Each row is a point on a landscape with many peaks, with its height.
A climber steps from a point to the highest of its 6 nearest points, and stops where none of them is higher. Distance is the straight distance between rows; heights are no part of it.
j959 h=74.9: -25	-2	11	-17	15	7	-12	-15	14	31	-29	-8	39	2	6	-6	15	2	7	12	1	-27	9	-37	0	28	6	4
j20 h=58.5: 11	-36	25	-29	-3	-8	-5	8	-59	-3	27	2	-4	0	18	-23	-9	9	16	-15	14	-6	-17	-20	-34	-10	8	-23
j437 h=58.2: 2	3	-19	-26	9	2	12	12	13	-10	25	11	-8	-22	-26	-15	3	-7	11	14	18	19	21	-5	19	2	17	-1
j243 h=45.3: -9	-1	-7	2	7	8	8	6	26	-9	7	-7	-7	-15	-20	-14	24	-11	-3	17	23	19	17	9	1	1	-10	14
j851 h=53.5: 12	28	-66	13	-9	-8	4	-26	38	-1	-31	5	-9	8	3	13	-5	-7	-18	-16	-6	-20	11	5	-49	6	-13	13
j793 h=68.2: 6	19	-54	-4	-10	-1	12	-20	29	-3	-30	-3	-5	26	1	29	4	-16	-14	-19	-6	-13	8	3	-51	20	1	21
j254 h=69.0: 2	16	-62	-9	-7	-15	12	-21	3	-5	-20	10	8	26	-14	42	12	-15	-15	-45	-20	-24	23	8	-37	17	9	7
j399 h=9.5: 2	-15	42	30	-24	-4	22	-15	-13	21	7	-9	4	32	34	17	-71	-11	7	-16	-19	-35	-38	15	-3	-30	5	3
j901 h=46.7: 4	23	-48	6	9	7	-18	-9	37	3	-35	-4	-3	-6	20	-2	0	-20	-4	-2	28	-17	13	7	-28	28	-20	16
j994 h=51.2: 7	17	-53	2	12	-8	2	-14	42	11	-35	-12	8	2	27	7	-8	-17	-4	7	13	-16	13	2	-36	30	-12	11
j424 h=40.3: -9	-27	39	15	-18	13	16	11	-9	0	26	23	6	-2	3	5	10	27	10	-2	-2	16	-19	10	11	-11	5	-22
j249 h=28.0: 10	-29	23	13	-29	4	24	8	-46	6	32	7	-19	15	-7	7	-32	6	11	-18	-9	-9	-33	-5	-31	-31	28	2
j508 h=35.9: 16	-19	12	-2	-15	1	15	14	-31	-2	37	2	-10	5	-22	-2	0	17	3	-6	7	4	-5	2	-15	-13	22	1
j406 h=63.0: -12	15	-25	-33	23	4	-8	0	35	2	-20	-9	8	-6	0	-18	17	-12	4	25	21	7	15	-3	-5	27	4	7
j799 h=45.6: 0	-10	20	-19	-9	8	10	4	2	-1	25	10	-11	1	-12	-20	15	6	4	6	10	20	2	-13	5	-3	19	2
j909 h=56.1: 15	7	-37	-10	-2	-5	6	7	-4	-6	20	-5	-31	-18	-19	-6	-23	-11	5	2	21	11	41	16	17	-17	17	-17
j921 h=76.9: -25	-17	34	28	-13	15	-22	-8	8	-3	9	3	32	-17	17	15	-8	28	-23	15	-7	20	-31	17	23	-25	-24	-41
j418 h=19.0: -1	-16	39	26	-26	7	6	1	-25	15	28	6	-6	30	17	8	-44	9	1	-7	-17	-7	-29	13	-15	-32	11	-14
j696 h=47.2: 3	12	-5	34	-7	3	21	16	0	-21	19	-10	-22	-9	-26	10	23	4	13	5	6	28	9	12	21	-24	-5	5
j419 h=67.6: -15	1	18	5	1	2	-4	-10	18	26	-29	-7	25	16	-4	2	22	2	-3	12	5	-12	-8	-32	-21	23	-10	14
j828 h=35.8: 4	-4	35	36	-27	3	21	10	-33	9	21	12	-28	16	6	28	-42	14	5	-16	-32	-15	-37	11	1	-35	25	10
j116 h=30.5: 4	-35	20	5	-14	-22	-1	18	-65	1	31	-9	11	18	19	-2	-27	2	24	-16	10	-19	-23	-18	-34	-13	15	-15
j823 h=45.7: 6	21	-13	32	0	-3	9	9	18	-23	6	-14	-12	-9	-18	-4	25	-9	5	16	30	18	12	1	10	-1	-18	12
j6 h=29.1: 33	12	7	35	-22	-4	9	3	-1	-35	-6	-12	-17	-7	-23	-14	16	9	-7	2	5	35	-10	-7	-1	-11	-55	29
j309 h=75.3: -4	1	-10	-20	4	-1	-3	-6	27	20	-36	-10	18	12	0	-9	22	-11	3	9	1	-5	-2	-20	-16	33	6	19
j595 h=67.3: 5	12	-58	-9	16	-19	-1	-18	6	2	-17	-7	8	31	22	20	0	-41	-16	-26	-13	-24	20	19	-41	32	-8	3
j146 h=65.7: -25	-14	15	-28	29	15	-15	-22	1	23	-3	13	41	-8	-10	-13	-9	23	15	9	-15	-10	14	-44	-11	-7	2	-27
j900 h=71.8: -29	-11	23	-6	20	7	-18	-32	6	33	-30	-2	49	10	4	-8	6	-4	4	21	-12	-17	15	-37	5	8	5	-18
j583 h=18.7: 2	-28	31	9	-9	-15	5	4	-48	23	22	-22	5	37	25	13	-43	-6	27	-4	5	-28	-17	11	-29	-13	16	-5
j810 h=38.7: 25	6	-7	41	-14	0	0	5	10	-37	-5	-12	-5	-13	-20	-4	22	0	8	7	9	25	2	-5	14	-21	-59	24
j262 h=63.5: 0	1	47	41	-27	16	-3	9	-9	-14	2	12	-6	4	-2	12	32	21	-16	6	3	21	-26	10	29	-9	-23	9
j641 h=33.6: 20	10	7	22	-20	8	-2	5	39	-10	-30	-12	-11	8	-3	-14	15	3	-14	15	17	11	-7	-17	-19	9	-41	33
j36 h=67.7: -29	-16	26	-20	15	4	-17	-23	4	28	5	25	24	-21	-4	-17	-12	30	17	12	-13	-8	21	-40	-16	-4	13	-20
j669 h=49.9: -21	-20	36	7	-12	19	-4	0	-4	10	19	22	15	-5	7	-4	14	41	-8	14	6	14	-10	-8	16	-7	6	-18
j739 h=65.1: -32	-14	23	1	4	13	-26	-22	13	14	10	3	48	-10	6	-2	4	22	0	24	-12	-9	6	-25	12	-6	-17	-26
j26 h=53.1: 9	4	-4	12	-17	12	2	-16	33	9	-42	-4	13	25	-4	9	8	-9	-15	0	-5	-15	9	-23	-36	25	-18	26
j779 h=37.8: -1	-17	14	-40	7	11	5	4	4	10	4	16	2	-13	-25	-19	18	22	4	18	11	8	7	-21	1	14	22	-3
j227 h=38.1: 12	13	-6	21	-16	15	22	13	-19	-5	51	-3	-29	0	-26	25	-13	1	13	-4	-14	16	-1	13	10	-31	17	17
j149 h=39.7: 25	-19	-4	3	-6	-7	14	9	-36	0	49	-11	-22	8	-18	11	-23	-8	7	-11	7	4	12	9	-15	-13	31	11
j333 h=33.5: -14	4	40	39	-10	-16	7	18	-12	-15	-4	1	-9	-2	26	31	-22	2	-29	-9	-39	10	-60	24	46	-34	-2	-31
j152 h=47.1: -5	21	-48	-49	25	-1	-7	-2	19	9	-16	-2	-6	-17	-8	-35	-8	-26	-7	16	0	-1	21	0	12	28	20	-17
j926 h=31.4: -3	3	44	36	-28	7	19	17	-11	-2	15	9	-13	13	17	27	-6	8	-4	-21	-31	3	-43	16	29	-41	14	-14
j367 h=40.8: 4	11	2	8	-19	11	-8	1	38	-11	-22	-4	4	6	-2	-12	23	3	-4	15	26	0	3	-20	-24	20	-26	29
j101 h=21.2: -7	1	-17	38	3	-11	13	16	-7	-23	11	-24	-20	-23	-15	8	9	-4	23	-6	18	17	33	3	22	-30	-13	-4
j218 h=64.9: 4	-34	25	-22	18	-12	-25	-2	-58	0	28	7	8	-6	8	-16	-23	24	18	-14	15	-9	-3	-30	-38	-10	-4	-37
j410 h=47.3: 14	1	-8	-18	3	0	14	19	-8	-15	37	3	-17	-8	-35	-15	7	9	9	1	13	20	15	4	-4	-8	22	-1
j355 h=53.2: -10	-22	43	34	-10	17	7	10	-21	-4	21	17	-12	8	0	14	14	20	-9	2	-4	15	-23	5	23	-16	2	-10
j95 h=71.7: -12	-9	23	-18	0	6	-1	4	24	16	-18	-5	5	5	-2	-17	21	0	7	12	13	4	8	-19	4	23	6	18
j491 h=56.2: -15	-26	34	-7	-7	21	-3	5	2	5	23	20	21	-19	-8	-11	15	30	4	12	6	5	-3	-17	6	0	6	-17
j999 h=69.2: -34	-16	32	-11	15	10	-22	-15	16	32	-10	3	41	-5	-5	-13	6	11	15	10	-14	-8	12	-34	1	-2	-7	-20
j722 h=45.8: 2	18	-39	13	7	-7	-2	9	45	2	-22	-6	-4	-8	19	-10	0	-12	4	13	28	4	23	11	-7	23	-19	5
j391 h=42.8: 10	-16	23	34	-26	12	19	7	-26	-1	29	4	-17	17	-10	15	-7	28	0	-9	-11	-5	-24	16	-6	-30	24	3
j842 h=66.8: -2	24	-72	-24	30	-24	-8	-29	-10	-9	-14	-11	14	18	32	24	0	-33	-15	-11	-6	-37	9	40	-16	35	-16	4
j633 h=63.1: -17	-16	32	-11	10	7	-12	-5	6	12	7	15	15	-20	-5	-12	12	36	8	9	1	2	6	-32	3	9	4	-17
j725 h=62.0: 1	31	-60	-31	40	-28	-29	-10	-22	3	-25	-2	21	15	35	25	-7	-37	-4	-23	-17	-26	-7	52	23	36	-5	-14
j14 h=33.9: 15	19	-24	16	-4	9	2	-7	38	-8	-40	5	-6	-1	5	-13	9	-7	-6	3	-1	3	17	-5	-37	10	-30	26
j784 h=31.8: 5	-26	25	5	-9	18	4	0	-31	1	37	24	9	1	12	3	-15	32	2	3	-16	-1	-10	0	-6	-26	10	-37
j755 h=44.9: -6	15	-39	-15	27	-1	-7	2	20	8	-10	8	-7	-25	0	-31	-1	-15	5	13	28	11	37	8	17	23	9	-24
j576 h=68.8: -32	-24	31	1	-7	23	-17	-15	14	16	-9	3	34	-3	3	-6	5	22	-1	15	4	-4	7	-20	5	13	-14	-18
j348 h=28.5: -19	-6	50	40	-15	14	2	-1	-10	-8	17	23	6	9	15	20	-9	30	-21	4	-20	18	-33	6	28	-26	-1	-37
j329 h=56.4: 14	3	17	40	-14	3	4	14	-24	-31	15	-13	-16	0	-5	8	27	-2	7	8	-15	22	-29	12	39	-27	-23	16
j421 h=75.9: 9	-5	26	21	-24	9	-8	-14	22	-3	-37	-6	2	14	-2	-6	23	13	-14	8	19	0	-11	-17	-9	13	-24	21
j303 h=72.5: 1	31	-17	-74	37	-13	-28	-3	6	24	-25	8	-8	-15	-13	-19	-8	-19	-12	-7	-37	-12	-3	-18	2	26	28	5
j248 h=55.4: 1	21	-46	-48	34	-17	-23	-7	21	17	-31	2	7	-13	20	-11	-10	-32	2	6	-2	0	23	20	29	46	-1	-23
j202 h=67.5: -2	21	-66	-36	21	-30	1	-16	-1	0	-32	-15	19	29	21	27	10	-30	-12	-17	-25	-29	5	17	-21	44	2	16
j602 h=60.7: 5	17	-59	-9	12	-5	-10	-3	25	2	-23	-15	0	10	21	7	-3	-24	-5	2	11	-21	24	17	-27	25	-7	4
j22 h=15.6: 14	-2	42	38	-22	-4	10	-20	-1	13	2	-1	-8	29	27	20	-76	-1	-6	-21	-23	-39	-45	11	8	-30	7	1
j10 h=24.1: 13	-32	38	19	-22	-5	14	5	-43	7	34	18	-6	19	8	5	-21	15	5	-12	-2	-7	-22	-6	-12	-35	24	-21
j614 h=68.7: -1	17	-38	-40	32	3	0	0	28	19	-11	-3	9	-10	-7	-15	9	-15	-1	17	18	-1	15	2	8	40	15	16
j692 h=77.8: 6	3	-39	-21	14	-1	16	27	5	-13	16	15	-21	-30	-27	-20	-10	0	2	5	35	23	27	7	18	-10	13	-17
j918 h=76.0: -3	-24	27	7	-13	-18	6	-5	-51	6	23	-15	2	35	11	-6	-46	-4	17	-13	9	-26	-24	13	-37	-25	10	-10
j936 h=23.8: 21	8	0	55	-6	2	5	6	-1	-34	13	-17	-12	-14	-13	1	10	-4	15	11	17	17	13	15	29	-29	-43	15
j384 h=37.2: -11	-18	38	28	-15	18	0	-9	-10	-2	23	24	13	-6	12	6	-5	30	-15	8	-3	20	-32	9	18	-32	-5	-44
j3 h=41.1: 16	7	21	29	-21	6	21	9	-20	3	27	-3	-27	11	-4	29	-38	-10	3	-15	-26	1	-30	12	5	-40	20	25
j74 h=56.5: 3	35	-39	-47	37	-1	-34	-6	-7	20	-38	3	3	-5	41	-6	-10	-32	-4	-1	-22	-7	12	52	29	32	4	-21
j381 h=51.6: 16	-9	-11	-54	13	-14	-15	9	-18	-11	18	11	-16	-16	-19	-30	1	-7	-3	7	7	2	14	-17	-16	6	21	0
j996 h=60.4: 8	9	-25	-67	27	-11	-17	-2	0	3	-11	11	-12	-16	-11	-41	-10	-10	1	10	-6	-4	12	-11	3	17	18	4
j250 h=64.3: -6	33	-35	-69	32	-9	-11	4	15	15	-28	-11	4	-12	5	-6	-4	-26	5	5	-15	4	14	6	13	31	23	-10
j718 h=40.7: 21	-19	13	-23	-9	-7	16	3	-54	3	36	-11	-9	10	-7	4	-7	1	12	-14	12	-10	-5	1	-34	-17	24	0
j111 h=47.4: -7	-8	44	41	-19	-7	-3	20	-30	-34	-11	0	-9	6	17	23	22	18	-21	0	-27	24	-48	17	44	-26	-27	-2
j651 h=40.6: 14	-16	3	-41	-6	-1	0	10	-17	-4	26	10	-8	-6	-30	-26	5	5	-4	-1	3	13	10	-17	-8	3	27	-1
j526 h=72.1: -3	7	-46	-4	-14	-28	8	-17	-8	2	-21	-2	6	41	0	32	23	-16	-24	-27	-16	-27	-3	0	-41	28	3	17
j556 h=48.6: -1	-12	31	32	-15	7	11	18	-17	-1	20	15	-12	4	-7	23	12	18	-5	1	-12	12	-26	11	24	-17	15	-4
j963 h=54.4: 20	14	17	47	-19	-4	4	4	-13	-43	-4	-25	-9	-10	-2	2	23	-7	-10	1	1	22	-20	13	32	-25	-51	26
j914 h=73.6: -14	-8	18	-55	24	2	-10	-15	2	11	-14	22	-3	-16	-17	-29	1	7	16	-3	-10	-10	15	-47	2	15	21	-10
j330 h=65.3: -7	-12	16	-32	23	-8	-24	-23	-25	-5	5	21	4	-25	1	-27	-26	27	5	-11	-7	-16	10	-47	-26	-10	-8	-32
j730 h=58.7: -19	-10	20	30	8	25	-25	-27	28	22	-13	-11	49	-3	0	0	17	25	-24	20	-5	-3	5	-8	2	-11	-39	-20
j125 h=22.0: -5	14	-33	23	9	-12	7	10	27	-14	3	-7	-30	-19	-14	-16	10	-16	19	3	34	11	24	12	19	-13	-18	-16
j975 h=81.0: -4	-3	-23	-12	9	-2	0	-18	31	9	-38	-6	15	17	5	3	17	-15	0	-2	7	-9	11	1	-27	28	-3	22
j731 h=78.6: 31	30	-30	30	-14	8	-4	-13	33	-18	-42	-7	-22	-11	-4	-13	0	-3	-4	-3	-8	9	14	-3	-15	-10	-48	14
j335 h=32.9: 26	1	-7	22	-6	6	14	10	-41	-4	37	-31	-19	14	-12	30	-44	-2	17	-17	-8	2	-13	16	-29	-27	34	28
j493 h=40.2: -5	-23	30	29	-21	15	25	17	-25	-5	26	24	-8	8	-7	14	-12	29	-5	-5	-19	0	-21	10	3	-24	20	-6
j266 h=33.3: 13	-9	22	25	-22	0	22	1	-39	11	35	-8	-15	31	5	13	-36	7	11	-22	-19	-17	-30	11	-18	-16	25	13
j321 h=72.2: 0	-3	2	-69	27	-19	-19	-10	-3	0	-22	23	-15	-20	-6	-36	-14	-2	-6	-12	-13	-16	10	-36	-12	15	11	-7
j408 h=50.6: 2	2	-40	-11	5	-4	11	7	14	-4	3	7	-23	-27	-5	-17	-24	-21	3	5	41	-4	45	14	39	-3	13	-32
j264 h=54.0: -18	-12	42	17	-13	20	-8	-9	16	0	-9	7	30	7	6	-5	26	17	-12	16	18	10	-15	-22	10	3	-12	-3
j270 h=50.5: 11	-7	23	32	-16	11	10	15	-25	-9	32	0	-10	5	-5	33	8	9	2	-16	-26	21	-31	16	33	-22	12	25
j958 h=69.8: -7	22	-21	-74	37	-13	-17	11	9	17	-25	-1	-8	-18	-5	-14	1	-17	-3	-6	-30	-11	6	-9	0	31	23	7
j451 h=44.6: 10	-13	-16	2	0	8	16	7	-17	-17	52	9	-21	-2	-35	2	-1	-1	6	-2	6	2	30	7	1	-19	26	0
j927 h=44.7: 2	5	-10	-23	5	4	12	15	27	3	8	0	4	-14	-29	-30	22	-6	9	24	12	18	8	-5	3	9	9	2
j181 h=67.1: -6	24	-56	-38	19	-27	-15	-16	12	13	-16	-25	14	23	15	12	11	-31	-6	-7	-13	-14	13	13	-14	49	5	24
j50 h=41.2: -4	2	0	14	-6	21	10	19	4	-20	31	7	-10	-6	-22	4	24	4	13	4	9	30	0	5	16	-12	6	7
j113 h=60.5: 6	13	-14	9	-13	2	4	-5	33	8	-36	-2	0	25	8	10	25	-9	-11	-11	-4	-10	-1	-17	-43	27	-19	26
j987 h=64.5: -1	41	-36	-68	51	-12	-33	-1	-5	6	-34	-2	0	-4	10	0	-2	-22	-1	9	-30	-7	1	20	22	31	11	-17
j907 h=63.3: -3	5	12	33	-7	8	6	14	17	-20	10	-11	-5	-14	-11	-4	25	6	1	13	15	20	-4	4	20	-12	-33	17
j845 h=63.6: -22	-22	35	24	-9	16	-19	-28	12	21	-16	-9	38	18	9	3	8	11	-11	24	-5	-17	3	-31	-7	-4	-21	-5
j179 h=77.9: -2	21	-43	-28	25	-11	-16	-2	35	4	-39	-8	8	-12	38	3	-6	-31	-5	9	20	-2	25	22	12	41	-4	-8
j853 h=77.0: -16	8	11	-54	31	-10	-21	-4	5	19	-33	16	13	-5	-5	-15	-7	0	5	2	-23	-20	18	-35	-4	23	18	2
j298 h=51.1: 6	-11	44	41	-29	-7	-3	17	-20	-27	-3	-12	-12	5	16	28	31	4	-10	-5	-27	17	-50	19	40	-15	-18	17
j185 h=50.7: 10	6	-21	-44	11	4	5	7	20	8	7	6	-9	-21	-21	-27	-1	-8	-7	14	15	17	21	0	6	16	9	-3
j925 h=68.6: -3	32	-17	-63	50	-4	-25	5	1	16	-38	-4	14	2	6	-5	4	-31	-5	-8	-40	-5	4	-2	3	34	19	4
j215 h=49.5: -18	-20	35	12	-12	14	-12	-12	-6	18	40	24	21	-10	11	-6	-8	31	-10	10	-8	11	-25	0	2	-28	-1	-43
j803 h=49.4: -9	-10	40	29	-24	16	-3	-1	-8	-5	5	12	18	2	8	2	20	29	-5	13	16	14	-28	-3	28	-4	-14	-3
j977 h=22.1: 9	5	-7	62	3	-4	6	9	11	-31	0	-16	-23	-10	-2	1	16	-8	11	8	25	16	30	6	19	-19	-42	-1
j364 h=57.4: -24	-21	31	4	-4	25	-21	-8	9	15	23	23	42	-5	10	-6	-2	32	-6	9	-7	13	-7	0	8	-23	-11	-35
j912 h=57.6: -3	2	29	-51	39	-29	-41	-13	-24	-14	-15	15	-13	-36	2	-13	-20	3	1	-16	12	-23	10	-43	-32	10	-6	-14
j314 h=56.9: 6	-16	43	33	-24	-4	9	8	-7	-25	15	-11	-12	-8	-3	19	33	5	-7	-2	1	27	-29	3	35	-15	-9	21
j241 h=46.8: 0	1	23	29	-15	9	27	5	-29	-5	25	-1	-17	8	-16	28	-4	15	4	-15	-20	16	-19	20	14	-30	21	17
j775 h=16.0: 22	-7	26	24	-27	3	2	-9	-18	17	18	-35	4	34	10	23	-55	-11	16	-14	6	-36	-31	21	-26	-16	5	32
j711 h=60.2: -18	-15	39	-5	-14	12	-3	8	8	-3	-3	5	18	-2	-12	-15	27	15	7	21	21	7	-7	-28	12	13	6	-7
j401 h=42.5: 15	-3	-32	11	6	-3	13	7	-26	-1	43	-14	-21	-11	-25	13	-30	-6	5	-14	14	5	27	11	-2	-27	30	2
j60 h=9.2: 31	9	-20	49	-20	-10	-1	0	7	-35	-11	-11	-16	-14	9	-10	18	-3	21	6	9	17	18	0	6	-31	-60	1
j288 h=76.8: -8	-6	-23	-43	21	-2	-17	1	23	17	-34	-11	13	-3	-10	-8	12	-15	4	11	-3	-9	11	-4	9	41	22	14
j703 h=61.6: -17	-33	18	-5	9	16	-12	-13	-9	2	20	28	25	-16	-5	-19	-4	46	7	6	-12	-7	4	-23	-2	-15	0	-36
j597 h=41.9: 25	24	-38	33	-3	3	-3	-10	36	-13	-40	1	-16	-10	-1	-14	6	5	-7	-7	7	-8	12	-11	-40	-2	-42	17
j512 h=64.8: 7	28	-56	-39	30	-7	-16	-4	16	16	-25	-21	17	9	25	11	0	-25	1	7	-3	-20	10	22	-12	43	-1	9
j824 h=28.7: 39	14	-16	47	-20	0	4	3	27	-24	-37	5	-17	-16	-4	-25	14	2	3	3	-5	6	12	-1	-1	-26	-72	9
j896 h=22.4: -14	-11	48	37	-9	8	10	16	-18	6	26	24	1	10	13	21	-25	22	-15	-7	-35	12	-35	16	14	-42	7	-21
j7 h=67.0: -6	13	-18	-12	5	2	-2	-6	37	11	-14	-3	11	1	1	2	21	-11	-2	14	17	16	9	-11	-17	26	0	32
j542 h=69.6: -1	15	-72	-24	0	-24	19	-29	-8	-21	-5	8	15	26	-4	32	12	-22	-24	-28	-19	-40	11	18	-25	19	10	-2
j817 h=79.3: -23	7	-4	-43	27	-15	1	4	8	26	-34	-14	12	9	-1	-13	14	-12	-1	4	-16	-23	12	-7	11	31	17	15
j79 h=64.6: -6	0	2	-3	-12	14	-1	-18	27	10	-29	-5	20	6	-1	2	21	-1	-5	10	8	0	6	-21	-5	29	-9	32
j301 h=36.6: -9	10	-14	1	8	3	14	19	27	-14	12	0	-7	-12	-20	-11	18	3	13	16	33	26	13	15	12	2	-11	8
j207 h=44.8: 1	18	-31	-15	16	11	-5	2	48	-4	-16	-15	1	-13	-3	-14	14	-22	3	19	23	17	27	3	-5	20	-17	12
j642 h=77.1: -28	-3	11	-32	17	3	0	-7	16	13	-22	-4	20	1	0	-13	23	2	7	3	-3	-5	7	-28	-5	37	17	15
j839 h=46.2: 9	-4	23	18	-13	13	17	20	-11	-7	37	-3	-21	-2	-21	14	16	19	10	-2	-1	28	-20	15	9	-24	20	23
j827 h=29.8: -1	21	-18	13	3	1	2	5	35	-12	-8	-8	3	-12	-3	-13	14	-5	0	16	38	21	12	-8	-3	2	-21	9
j291 h=75.0: -8	8	-28	-10	-3	-15	5	-15	14	13	-30	-3	15	35	10	15	27	-19	-24	-17	-13	-19	11	-9	-44	42	4	26
j430 h=78.7: 16	4	24	42	-24	12	3	7	13	-20	-8	-11	-8	-2	-4	1	33	1	-7	7	4	12	-22	5	24	-19	-37	27
j126 h=55.1: 3	-2	39	31	-24	15	-8	8	9	-16	-8	11	4	2	2	-1	23	20	-22	2	12	12	-27	-11	16	5	-41	19
j57 h=68.3: 6	17	-56	-23	19	-26	2	-16	-13	-7	-27	-9	15	28	19	18	21	-35	-19	-13	-13	-27	20	16	-31	35	12	11
j433 h=73.2: -26	-14	25	-9	3	10	-6	-11	21	24	-23	-2	35	-3	6	-8	14	23	2	10	5	-7	11	-26	-12	16	-2	5
j743 h=81.6: 4	25	-45	-12	22	-2	5	12	38	9	-17	-1	-11	-18	13	-29	-2	-23	-5	21	41	1	32	7	6	25	-3	-14
j382 h=76.7: -1	-27	21	-37	7	-7	-15	2	-25	-2	18	20	2	-25	-7	-27	-16	15	16	-23	-2	-6	8	-31	-21	-4	9	-28
j938 h=13.1: -1	21	-8	57	-8	4	11	10	-13	-15	18	-23	-31	-20	-16	40	2	-4	22	-2	-12	24	-8	24	45	-33	2	19
j518 h=53.3: -22	-13	36	15	-8	19	-19	-2	27	8	-16	8	23	-1	0	-12	30	20	-2	5	18	5	1	-22	2	24	-21	21
j811 h=2.1: 6	-15	53	21	-22	-1	12	0	-22	24	6	-29	10	37	17	8	-63	1	22	-10	6	-41	-36	20	-20	-7	-2	17
j970 h=66.0: -8	33	-49	-38	45	-27	-12	-10	-3	0	-24	-26	20	9	18	15	-1	-38	-7	-4	-29	-25	9	26	-2	48	-1	-2
j781 h=37.3: -7	-7	52	36	-17	-9	10	5	-23	7	-16	12	-18	3	24	38	-25	9	-10	-27	-37	-5	-54	23	40	-42	23	-3
j569 h=57.8: -18	-10	15	10	-7	4	-14	-6	8	28	-36	-3	36	34	15	12	15	-7	-18	11	-9	-28	5	-33	-35	12	-13	3
j667 h=45.0: 1	6	-20	30	4	9	11	17	14	-24	24	-17	-20	-19	-17	2	8	0	14	3	28	17	18	19	26	-17	-12	-8
j393 h=65.0: 1	-21	27	-25	3	7	-2	8	-38	4	14	25	1	-19	-16	-15	-4	35	5	2	8	2	-4	-20	-20	-1	26	-22
j168 h=60.3: 1	25	-45	-34	25	-8	-16	-4	25	16	-35	-10	15	-10	21	-3	-6	-24	6	1	5	-2	16	18	-5	37	1	-3
j229 h=27.2: 1	21	-34	16	8	-4	2	3	32	-26	0	-4	-12	-15	2	-17	14	-8	5	12	32	7	27	2	13	4	-21	10
j761 h=38.0: -13	-18	56	34	-19	-4	-7	7	-10	-21	7	6	1	0	26	24	15	19	-23	7	-10	21	-37	12	35	-16	-4	-24
j293 h=76.4: -14	-18	31	22	-12	20	-20	-16	32	2	-21	-7	31	16	12	4	9	17	-15	18	10	-10	-6	-24	-3	4	-28	-2
j637 h=80.9: 0	14	-11	32	-10	2	12	23	10	-24	11	-15	-22	-6	-23	11	23	-10	13	-6	23	27	20	12	20	-19	-25	6
j906 h=40.1: 14	-26	3	-43	-2	-11	7	8	-49	-8	31	10	-3	-8	-18	-20	1	-4	4	-14	13	0	14	-8	-24	-12	26	-8
j235 h=35.7: 2	5	-25	12	8	-8	19	9	13	-5	12	6	-31	-29	-4	2	-4	-11	17	10	32	16	50	11	30	-12	7	-15
j500 h=57.2: 5	9	-17	-5	-3	7	12	18	0	-6	24	3	-15	-12	-26	-13	7	-13	6	9	28	22	36	12	11	-9	7	-14
j34 h=55.6: 6	-3	-28	-3	3	12	13	14	-6	-16	31	-10	-29	-19	-25	-1	-10	-2	4	0	27	13	35	16	16	-27	17	-11
j4 h=31.0: -2	-22	33	6	-24	4	14	15	-32	4	37	28	-3	-4	-2	-3	3	26	10	3	1	13	-11	3	-16	-17	16	-11
j648 h=26.9: 9	-1	41	29	-36	9	21	-15	-20	12	11	-3	-6	24	12	16	-58	9	11	-26	-19	-28	-33	15	-7	-25	17	34
j584 h=75.8: 4	-27	27	29	-19	5	19	0	-34	-1	30	23	0	10	9	4	-21	22	1	1	-19	-1	-40	14	-13	-35	8	-43
j502 h=43.0: -1	1	-12	17	-9	9	19	24	-5	-16	38	2	-13	-11	-29	7	8	4	10	2	17	20	12	17	16	-23	10	7
j488 h=43.5: 3	0	41	47	-21	-21	7	11	-24	-11	-12	-17	-7	-13	30	33	-8	0	-11	-24	-56	9	-55	15	60	-32	1	1
j652 h=64.7: 1	27	-58	-30	39	-28	-18	-20	-3	6	-21	-12	21	13	41	23	0	-34	-10	-16	-15	-32	8	33	9	51	-16	-10
j868 h=42.2: 21	-17	-23	-26	2	2	13	14	-37	-10	34	-6	-22	4	-29	-4	-5	-1	-1	0	22	12	21	-1	-4	-5	34	-3
j717 h=29.7: -23	4	32	35	-9	-19	21	4	-1	5	-9	0	3	-1	27	28	-60	0	-21	-19	-61	-8	-54	19	47	-45	2	-29
j665 h=26.8: 1	-8	50	31	-30	-1	24	-4	-24	14	19	8	-15	27	17	15	-48	8	-12	-29	-36	-23	-44	6	4	-27	10	-4
j169 h=26.5: 14	-31	23	3	-20	-13	14	-4	-47	12	25	-16	-15	29	5	11	-28	-6	23	-10	3	-17	-14	0	-37	-12	22	18
j729 h=25.0: -1	6	-48	-42	17	-14	-5	1	3	7	1	10	-26	-28	-7	-38	-24	-17	2	10	25	7	36	5	24	-2	20	-36
j132 h=41.5: -6	-20	28	7	-16	20	17	16	-16	-9	38	16	-6	-3	-15	9	8	23	7	-15	8	16	-5	1	-1	-13	24	1
j935 h=59.1: -10	-8	15	-3	-5	11	3	0	24	-9	-4	1	3	-4	-19	-13	29	8	-5	18	19	20	-7	-8	10	9	-8	6
j222 h=63.8: 11	7	-7	-61	21	-2	-5	10	3	10	-11	13	1	-16	-26	-33	1	-9	3	2	-4	7	14	-16	2	18	19	9
j413 h=66.4: -1	27	-35	-54	36	-12	-13	3	2	13	-32	-2	7	-3	20	0	4	-27	-1	7	-42	0	6	18	11	43	12	8
j92 h=37.1: 12	-6	-41	23	9	2	-1	10	-15	-8	38	-1	-28	-18	-15	10	-24	-4	18	-21	17	-8	49	15	21	-27	27	-13
j486 h=30.4: 11	18	-13	20	-11	-2	-9	-14	45	6	-27	-8	-14	13	3	-15	19	-8	-14	3	15	-5	5	-6	-31	18	-30	27
j476 h=66.1: 10	21	-66	-15	15	-22	-18	-30	10	1	-31	-19	12	22	33	15	-9	-42	-19	-16	-2	-35	21	26	-22	43	-6	6
j966 h=65.2: 10	1	11	-74	16	-11	-16	2	-20	-5	3	22	-17	-23	-22	-43	-5	5	11	0	8	2	8	-38	-7	19	7	-3

Where does a climber stop that starts at each point below?
j725 | j975
j927 | j817
j648 | j430
j665 | j430
j970 | j975
j413 | j817
j799 | j817
j250 | j817
j595 | j975

Two climbers start at each pair of points below. Name the first point that both come to, or write none.
j399 / j249 | j391
j476 / j652 | j57
j775 / j22 | j391

For each start below, name every point that the climber comes to, in order.
j146 | j900 > j959 > j642 > j817
j243 | j935 > j95 > j642 > j817
j842 | j57 > j542 > j526 > j291 > j975
j181 | j57 > j542 > j526 > j291 > j975
j781 | j488 > j298 > j262 > j430
